A landscape with many valleys, sampled at points; each row gives a point and its height.
A ball rolls from a point to the lowest of its 6 nearest points, and stops where none of them is lower. Distance is the straight distance between rows; heights are no part of it.
K890: [-33 -15 -38   1  14   0 -28 -20  -2 -19  55  -8]  (h 521)
K104: [ 11  -4  34 -23  31  14 -35 -21 -22 -52  30   4]  (h 281)
K244: [ 42  -8  99 -47  21  -9 -50   3 -18 -27 -17  40]  (h 398)
K422: [ 36  -8  75 -25   6 -21 -31  27  -9  -3 -59  15]  (h 428)
K758: [ 16  -1  15  -8  27  -4   1   7 -20 -31  -8 -13]  (h 294)
K541: [ 22  -3  60 -19  20  23 -37 -36 -24 -32  37  35]  (h 407)
K683: [ 28  -9  68  -7   3  25 -22 -30 -26  -4  10  42]  (h 296)
K383: [  2 -12   4  13   4  19 -11 -26 -21 -11  23  -1]  (h 75)
K458: [-55 -26 -54   6  -8  -8 -49 -19   6  18  65   1]  (h 542)
K663: [  7 -12  33  13  -8  36 -25 -45 -21   0  38  30]  (h 406)
K963: [ 24 -11  64  11 -19  39 -17 -48 -27  19  26  53]  (h 449)
K824: [-13  -1  32 -17   6  29 -59 -49  -9 -33  83  42]  (h 548)
K52: [  7   7 -16  10  14   3  28   7  -6 -11 -12 -29]  (h 301)
K582: [-30  -4 -64  14   6  -5  14  -6  13  -3  32 -20]  (h 350)
K577: [ 34  -2  58   6 -17  16  -4  11 -18  25 -53   9]  (h 763)
K744: [ -9  26 -64  -8  19 -31  71  18  25 -37  -3 -34]  (h 178)
K27: [  26   22   27  -12  -10  -23   20   73   24   24 -102  -23]  (h 308)
K922: [  0   2 -17  26  -4  20  20  -8  -9   7  -6 -14]  (h 564)
K779: [ 47 -11 100 -19 -11  11 -18 -14 -22  17 -25  53]  (h 434)
K335: [-18  -3 -39  11  17  -1   5  -9  -1 -18  26 -23]  (h 392)
K685: [-31  22 -86  24 -22  -2  59   6  39  20  11 -24]  (h 512)
K535: [  0  43 -49  28 -38  24  82  24  33  34 -30 -33]  (h 101)
K161: [ 28  -3  45 -25  35  -4 -26   2 -21 -40  -4   0]  (h 197)
K435: [ 10  -7  31  -1  13  21 -27 -29 -25 -22  29  17]  (h 147)
K973: [-51  13 -99   1   2 -39  46   1  40  -9  35 -19]  (h 506)
K77: [ 37  -5  76 -15   7  16 -25 -17 -25  -9  -4  33]  (h 46)
K420: [ 31  -5  58 -18  21  -2 -26   0 -29 -23 -18   9]  (h 279)
K98: [ -69  -12 -104   -7  -19  -51  -18   11   35   43   53   -9]  (h 513)
K568: [ 24  45 -19   4 -21   0  72  53  32  16 -68 -38]  (h 226)
K885: [ 25   6  21  17 -12  16  29  15 -13  18 -48 -11]  (h 733)
K907: [ 28  -8  40  15  -3  19  -1 -10 -25  10 -22   6]  (h 730)
K305: [-22 -10  18  -3   0  27 -58 -53 -13 -11  74  42]  (h 556)
K334: [  29   50   -4  -18  -22  -24   62   87   54   24 -100  -32]  (h 277)
K198: [  4  -7   5   6  17  10  -6 -13 -18 -24  14 -10]  (h 47)
K659: [ 40 -11  81 -15 -13 -10 -21  26 -11  25 -74  24]  (h 573)
K320: [-48  -5 -74  26 -19  -2   6 -11  19  34  32 -10]  (h 454)
K731: [-52   8 -99  19 -25 -18  33   4  41  33  28 -14]  (h 485)
K138: [-38  -4 -68   2  15 -16   7  -3  15 -23  42 -24]  (h 355)
K606: [-55 -11 -83   3   7 -25 -10  -9  17   6  55 -16]  (h 442)
K196: [ 28   7  22   3   0  -4  21  30  -7   8 -56 -20]  (h 479)
K952: [ -60    6 -107    4  -16  -39   26    5   43   21   41  -15]  (h 494)
K540: [ -5  -1 -30  -3  29  -7  13  -4  -3 -34  13 -26]  (h 371)
K801: [ 28  -4  34   2   8   2   3  13 -21  -5 -35  -9]  (h 547)
K76: [ 27  21   5 -11   7 -20  39  57  14  -1 -72 -30]  (h 290)
K194: [-23  -2 -60  11  12  -8  23  -4   9 -20  25 -27]  (h 275)
K297: [ -1  19 -35  22  -7   8  53  18   5   8 -23 -29]  (h 261)
K318: [-56 -14 -72   8  -7 -16 -29 -11  16  17  54  -7]  (h 493)
K774: [ 36  -9  77  10 -20  21  -7 -17 -26  28 -30  38]  (h 462)
K607: [ 32 -20 113 -47  -9 -31 -58  22  14  18 -66  64]  (h 567)
K372: [-17 -10   0  -4  17  18 -42 -34 -14 -34  61   8]  (h 439)
K449: [  2   0  -4  36 -21  33  23 -10 -12  28 -12  -9]  (h 520)
K101: [ -2  17 -44   9   7  -8  54  18   9 -13 -14 -34]  (h 128)
K462: [ 31 -19  93 -28 -16 -25 -45  34   8  25 -83  44]  (h 514)
K559: [-52 -17 -60  21 -15   6 -27 -18   7  26  49  -2]  (h 508)

Two balls start at each pair of points below. Name the first point that both come to, or write never.
K372 and K559 => never
K318 and K449 => never
K27 and K196 => K568
K801 and K659 => K420
K462 and K577 => K77
K320 and K952 => K582
